Points, in no order, along strands that fork and pass close to each other.
Points whose rows are less than 94.2 apart are linked; no others are. Some points are linked to none.
K_512: [ 53  18   1  13  35  24 -14 -42  29  54 -15   7   8  16 -12  22  -8   3
  24 -14 -16 -18  17   3 -60  11  -4  28  41]
K_488: [ 12  23 -11  22 -17  14 -46  15 -17  -9  12  17  22  54  28 -16  12  -5
  18   2   1 -16 -43 -36  34  24 -32  21   2]
K_341: [ 50  22  -4  13  48  32 -23  -6  16  -7 -20  25  21  41   4  -9  -3  -8
  -1 -25  26 -28 -11 -55  12  28  -5  19  16]
K_438: [-51 -51  15   7 -66  14   8  34  -5 -46  18 -13 -24  22  15 -35  18  19
  46  24  -8  12   3  32 -27  22  -6  -4  -7]
K_181: [ 46  -7  31 -21  48  38  10 -13  13  -7 -17  16  38  22   5  -1  33  35
  13  -1  12   2  26 -14 -53   4  30  26  -8]
K_994: [-23 -32  14 -15  54  17  13  -3   9 -27 -13  -1  19 -11 -30  -8   1  19
  21   3  35  35  35  28  -9 -19  15 -27 -16]
K_774: [ 25  16 -37   0 -37 -35  18 -21 -17 -10  15 -28  32  16   8   2  43 -18
 -55  -6  -5  23   1  -7  57  -8  -4  34 -19]
K_257: [ 23   5 -17  -1  30 -20  25  -6  53   9 -17  35  -2 -30  44  41  40 -15
 -39 -24  36  10  30  11  14   1  25  10 -11]
K_338: [ 42  25 -19  10  41   7 -14   7  33 -13 -11  48  17  12   4   5  25 -15
   4 -30  30 -18   2 -28   7  12 -18  22  10]
K_380: [ 20  15  26   6  52  31 -25 -15 -15  60 -24 -36   6  49  21   4 -22 -20
  14  -5 -16 -72 -31 -21 -22  21  14 -15  33]
K_103: [ 37  -2  30 -23  41  41   8 -22 -22  13  -6 -23  25  23 -12 -10  -8  -1
  22  35 -32 -28  26  23 -66 -16  16  -2 -13]
K_822: [ 30   5 -23   3  39  32  23 -22  52  11 -10   3   2 -19   7  36 -15  14
   3 -10  44  34  33  24 -27 -14  -6  28 -12]
K_483: [ 18  -1 -14   2  48  -1   8 -43  33  46 -13  -5   0   2 -16  23 -19  13
   4  -1 -10   1  29  41 -65  -1   5   9  24]
K_654: [ -5  25 -32  11 -52 -49  -4  -1  -3  -4  53 -14 -30 -24  24  19  29 -19
 -22   5 -38  20  -7  13  44   4 -15  20  15]
K_867: [-75 -51  33  16 -50   5   5  23 -14 -45  14 -24 -24   9  15 -36  -3  27
  60   0  19  20   5  36 -12   9  11 -20  -3]
K_524: [  1  17 -14  -5  10 -35 -15  10  17  33  13  32 -24 -44   4  57   7 -32
  -2   2 -22   6  -8   8  28 -18 -10 -16  -3]
K_633: [ 29  31  44  14  39  53 -40  -4  -4  32 -24 -17  -5  50  14  -7 -31 -25
  25  -4   4 -54 -37 -36  -5  22   4 -22  23]
K_855: [ 21   7 -44  13  12  -8  11   8  16 -27  12  -9  10  -4   1  -2 -12  -6
 -10   6  14  21   5  -2  31 -19 -22  37 -24]
K_495: [-55 -18  30  -7 -62 -36   8  29 -24   3   1   7 -36 -44 -13  -9   5  -5
   6  14 -30  -4   4   8  -8 -11   7 -49  10]
K_604: [-27 -20  23  29  74  37  15 -10  44  16  -6 -12   5 -40  -5  31 -19  25
  21  10  44  37  45  17  -7 -23   5 -23   8]
K_697: [ 19  29 -33  16 -50 -40   3 -18 -21  -5  40 -22   6   8  20  -4  41  -4
 -33 -13 -33  15  -7  -5  44   4 -11  33   8]
K_537: [-24  -1  -4 -21 -23 -32  16  26   7 -14  -1  32 -10 -28 -16 -24  38  -5
 -16  -1 -17 -10   5   9  14 -24 -14 -20   9]
K_11: [ 25  31 -31   6  24 -26 -15   3  29  17   6  30 -10 -36   8  51  20 -43
   2 -11   3  -4  -8  -2  29 -11 -27   0  12]
K_616: [-90 -14  42  37  57  22   6   8  -4   5  -3  -5 -15 -20   5   3 -15  14
  11  11  30  24  10   1  33 -18  15 -43 -17]
K_687: [ 36   5  41  -8  52  39   9 -14  10   6 -13  -4  18  10  -5  -2   6  14
  22  18 -16  -7  37  21 -78  -8  30   9   2]
K_769: [ 54  19   3  32  36  48 -34 -20  29  37 -11   6   7  39  -3  24  -9 -16
  22 -35  14  -2  10 -18 -40   3  -3  41  39]
K_276: [-28  -1  -7  14  -9 -42   0  15  11  31  31   0 -38 -57   4  47 -25 -10
   0  15 -12   4  -1  -7  39 -25   6 -40 -13]
K_939: [ 46   6 -40  -3  42  23  10 -27  35   2  -6  -1  15   1 -10  23 -31   9
  -2  -4  25  10  20   3 -34   0  -8  41 -10]
K_62: [-33 -31  30   2  42  16  -5   1  -6 -18   0 -28  15  -2 -52 -15 -43  22
  47  -7  44  23  14  25  -2 -35  32 -27 -12]
K_280: [ 22  25 -19  15  25 -13  34  -2  57  -9  -7  15 -11 -27  35  24  25 -34
 -47   0  37  17  13   2  37 -16 -11  40  -7]
K_657: [ -6   0  15 -23  -7  42  -2  19 -31 -25 -11  10  27  30   6 -42   4  11
   3  17 -13 -30 -45 -21  -7  13 -23  11 -27]
K_57: [ 27  16 -27 -29 -64 -30   8 -11 -23   6   4  -5   7 -16 -22  12 -11 -10
 -46  -4 -28  29   0   0  27  -2   9   8  -9]
K_496: [ 11  20  25 -29  11  40  -2  12 -29  -6 -11  -1  18  44  -2 -29 -21  -5
   0  28 -18 -61 -36  -7 -34   8  -7   2 -19]
K_352: [-39 -24  -1   1 -50  12 -15  47  -6 -30  23   3 -14  23  15 -16  29  12
  39  25 -20   3 -12  22 -27  12 -29   7 -16]
K_535: [-77 -48  19  22 -42 -27   9  20 -16 -36  22 -22 -21  -8   9 -31   0  24
  38 -18  15  25   5  22  21   7   6 -23   7]
K_723: [  3  23  12 -22 -71 -11   1  11   1  -1  35   1 -31 -65 -19   6 -30   7
 -33   3 -20  32   2   3  24 -11   1 -12  14]
K_198: [ 47 -26  -5  12  39  21  -6   6  21   3 -28  11  24  28  26  27  45  11
  -5 -56  26  -9  17 -40   5  25  39  18  15]
K_838: [-34 -21  33 -14 -72 -33  12  21 -38   2 -30 -12 -40 -34 -31 -15  -6   1
  11  16 -20  11   0  23 -43 -10  -2 -41  -6]
K_430: [ 22   3  -2  -1  59  10 -19 -29 -21  51 -21 -19   4  56  16  15 -19  -7
  -5  -8 -19 -54 -27  -6 -38  20  20  11  16]
K_451: [-45 -23  -8 -10  18 -24  18   5  11 -18 -10   7  -9 -32  -5   7  10  11
 -14 -10  15  40  15  23  40 -21   8 -24 -15]
K_178: [ -5  25 -29  21  13 -33  37  -1  34  -9   5  -3 -17 -24  27  25  30 -37
 -40  15  12  29   7  10  49 -29 -20  26 -14]
K_432: [-17  30 -18  16 -16 -48  12  -4  15   7  33 -13 -31 -37  39  42  16 -38
 -31  15 -17  25  -2  11  55 -11 -13  15  -8]
K_849: [ 22  28 -13  22  -6  14 -27   4 -23  -8  10 -15  19  42  32 -24 -14 -10
  -6  -8   6 -12 -40 -52  58  13 -29  27  -5]
K_365: [ 25   7 -42   0 -14 -23  30 -11 -11 -37  13 -27  24   7   3 -16  15  -2
 -43   5  11  24   2  -1  49  -6 -17  42 -30]
K_148: [-26 -24  46  11 -90 -33  18   4 -14  15  33 -24 -30 -59  -4 -14 -49  16
   8 -14   0  18  12   1  19   2  24 -35  34]
K_593: [ 53   8 -13  57  29  50 -44 -38  32  29 -19 -16  -2  38  -4  36 -22 -30
  22 -40  34 -12   9 -48 -14  27   2  22  52]
K_725: [-68 -16  11  14  46   5  18  17  18 -11   2  14 -24 -30  14  15  -5  -2
  -6   4  24  32  13  15  27 -22  -2 -27 -18]
K_554: [ 39  14 -24  -2  44 -24 -12   2  21  16 -10  40  17 -13   2  31  48 -12
  16 -20   1 -16  16 -16   2   0 -17 -14  18]
K_274: [ 41  21 -23 -21 -68 -23  -9 -13 -42  10   8  -2  15 -18 -16   3 -13   2
 -27  -2 -35   9 -17 -25  22  24   0   5   9]
K_348: [  -4   -4   26  -13 -101  -10    9    8  -10   -3   33   -4  -29  -55
  -24  -15  -29   18   -6    4  -18   26    1   -2   -1   -5   -9  -18
   32]
K_404: [ 43  30 -40  19  12  11  -7  -1   4 -15  10 -12  19  24  12  -3 -26 -12
 -10   3  17  -1 -26 -27  27  -1 -35  42 -22]
K_890: [-39 -42  15  -9   0  21 -10  -9 -23 -41   3 -28  12  16 -43 -42 -38  28
  43  19  22  12  -7  11 -21 -18  28 -27 -30]
K_845: [-27  10  10  -6  -5  32 -27  42  -9 -16  17   2  -6  31   5 -13  23  -9
  44  19 -22  -5 -11  24 -37 -12 -24   7 -26]
K_948: [-70 -30  14  22  -4 -23  -3   9  -8 -24  14 -32  -8 -16 -11  -6 -19  25
  32 -25  43  39   1  21  47 -15  19 -19 -10]
K_90: [ -9   1 -24  -3  50 -18  12 -25  13  43 -10 -12  -5  22 -15   5  -9  -3
   7   9 -22 -26   8  46 -61  -4 -10  -4  11]
K_386: [-12 -22  -1 -25  15  19   0  -8 -20 -26   9 -18  11  14 -31 -22 -46  26
  14  37 -12 -12 -24  13 -34 -15  11  -4 -27]
K_162: [ 42  -3 -24   6  22  -5   5  -2  42   6 -24  24  10   0  43  40  43  -8
 -26 -49  41  -3  22 -13  14  16  44  29  10]
K_671: [ 30   2  19  -9  48  45 -13   7  -8  -6 -22  23  30  43  10 -23   9  -1
  -2 -17  10 -25 -14 -45  -7  23  12  19  -1]
K_935: [  1  13  -2 -14 -99 -21   5 -27 -21   7  23   3  -7  -8  -9 -32  24  12
 -27   2 -44  -2 -12   3  -7  14 -18  -6  42]
K_175: [ -1  -5 -19 -20 -10 -37 -11  15 -16   7  -4  29   0  10   3   8  24 -14
 -19 -29 -33  18  -3   7  26   7   6  10  -7]
K_734: [-51  -6  21 -13 -39 -30  10  35  -3  -5   2  25 -29 -30 -16 -18  40 -19
   9  18 -27 -23  -1  10   0 -22 -10 -43   5]
K_978: [ -2  10  -3 -21  18  11 -21   9 -19  21   2  -7   2  53 -14  -8 -22  -7
   8  30 -34 -58 -28  27 -49  -2  -3   3  -5]
K_8: [-23 -17  11 -17 -18  24  11  11 -33 -36 -34  14  27  21 -11 -50  20  13
  -2  24  -9 -14 -20 -15 -19  -4 -18   2 -32]
K_630: [-17 -19  11 -33  12  14  25   2 -20 -40 -37  24  21  -1 -21 -44  27  12
  -8  14  12  -5   7  -2 -29  -6  -6 -10 -27]
K_577: [-22 -12   9 -21 -39 -23   6  14 -45   6 -48   2 -20 -17 -28  -7  39 -19
   6  14 -33   6   5  23 -51 -14  -7 -34 -26]
K_729: [-62 -21  11  14 -22 -50  15   2  -8 -15   5 -19 -12 -36  -8  -2  -8   7
 -11 -17  26  27   8   5  61 -17  24 -36  -3]
K_228: [-41  -9  51  18 -59 -27  10  -1 -17  20  14 -23 -28 -56 -11  15 -63   4
 -14  -4  27  24  12 -15  42   2  37 -39  11]
K_371: [ 37   0 -27 -22  46  16  10 -26   0   6  -8  -6  27  13 -15  -4 -54  13
 -15  18   7 -21 -14  -1 -28   2  -3  22 -17]
K_159: [-41 -10  28  17 -35 -28   2  17  -9  32  32  -7 -33 -59 -12  37 -58   0
  -6   9   0  10  -2 -18  42 -10  27 -43  -4]
K_513: [ 19   7  -6 -10 -95 -21 -13  -3 -45  16   7   5  -1   9  -5 -10  -1  12
 -11   9 -51  -7 -30  -8  -2  37 -17   3  27]
K_354: [ 66  32  -4  35  30  27 -20 -11  28 -11 -21   4   2  35   7 -10 -24 -18
 -25 -30  47 -33  -5 -60  22  38   1  18  28]
K_620: [ -5 -12  -4   9  58  32  24 -16  64   2  -7   0  -6 -35   7  36 -25  22
   5  -1  45  37  40  23 -17 -15  10  -3   3]
K_332: [  3   7 -20  -5  46 -14  -5 -21 -10  41 -11  -8   1  50  -4  -1 -15 -11
  -1   1 -26 -46 -17  21 -56   6   3  14  11]
K_735: [ 14 -19   6 -25  39  14  19  -6   6 -19 -34  32  38  -7  -8 -18  51  21
   3 -12  14   5  34 -14 -32  11  14   1 -23]
K_288: [ 25  18  42   1  35  66 -32   9 -19   0 -25   3   4  57  14 -28 -10 -26
  10 -10   6 -52 -29 -45  -4  33  12  -4  10]
K_333: [  6  23 -19 -22 -52 -37  20  -1  -3   7  18 -13 -21 -43 -17  18 -10 -14
 -52  12 -17  32  15  12  36 -11  16  -7  -4]
K_339: [-15  15 -13 -13 -70 -38   6  -2 -19   1  21  10 -11 -19 -18 -29  31   6
 -33   1 -33  -6  -1  13  21  -7 -19 -13  23]
K_50: [ -3 -17  13 -19  54  17  12   5  31 -17 -20  26  18 -12  -2   6  28  25
  15  -7  16  31  43  20 -23 -12  17  -6 -13]
K_377: [-19 -13 -16  -1 -62 -25 -22  31 -19 -20  27  18  -9  19  23 -12  47   3
  20  16 -40 -15 -22   8  -1  30 -28  -4  14]
K_134: [ 12 -13 -23 -32  32   3  -2 -34 -18   1   1 -26  15   5 -16 -13 -62  28
  -8  31  -7 -29 -29   5 -16  -6  -3   1 -22]
K_799: [ -8  -1 -11  11 -47  12 -35  26 -26 -17  23  16  13  51  41 -23  27  11
  23  10 -22 -17 -39 -11   9  38 -36  19  -2]

A fork is a point with three links, a tip a point with one. Leave the first point through the second and follow the links. Name the first fork or tip that comes.
K_935, K_339 -> K_577
K_62, K_890 -> K_604
K_774, K_697 -> K_198
K_178, K_432 -> K_352
K_159, K_276 -> K_341
K_735, K_630 -> K_332
K_939, K_371 -> K_735
K_438, K_867 -> K_616

Follow the links from the first point to the second, and from the first to the third. Name the last point that the two ways share.
K_769, K_554, K_181 -> K_332
K_687, K_483, K_604 -> K_735
K_890, K_338, K_512 -> K_332
K_103, K_657, K_62 -> K_735

Name the points in between on the shortest way along the links from the first point to the second, in order.
K_978, K_62 -> K_496 > K_657 > K_8 > K_630 > K_735 > K_50 > K_994
K_697, K_729 -> K_774 > K_365 > K_855 > K_404 > K_849 > K_488 > K_799 > K_377 > K_352 > K_438 > K_867 > K_535 > K_948
K_228, K_978 -> K_159 > K_276 > K_524 > K_11 > K_554 > K_338 > K_341 > K_671 > K_288 > K_633 > K_380 > K_430 > K_332
K_162, K_849 -> K_257 > K_280 > K_178 > K_432 > K_654 > K_697 > K_774 > K_365 > K_855 > K_404
K_8, K_620 -> K_630 > K_735 > K_50 > K_994 > K_62 > K_890 > K_386 > K_134 > K_371 > K_939 > K_822
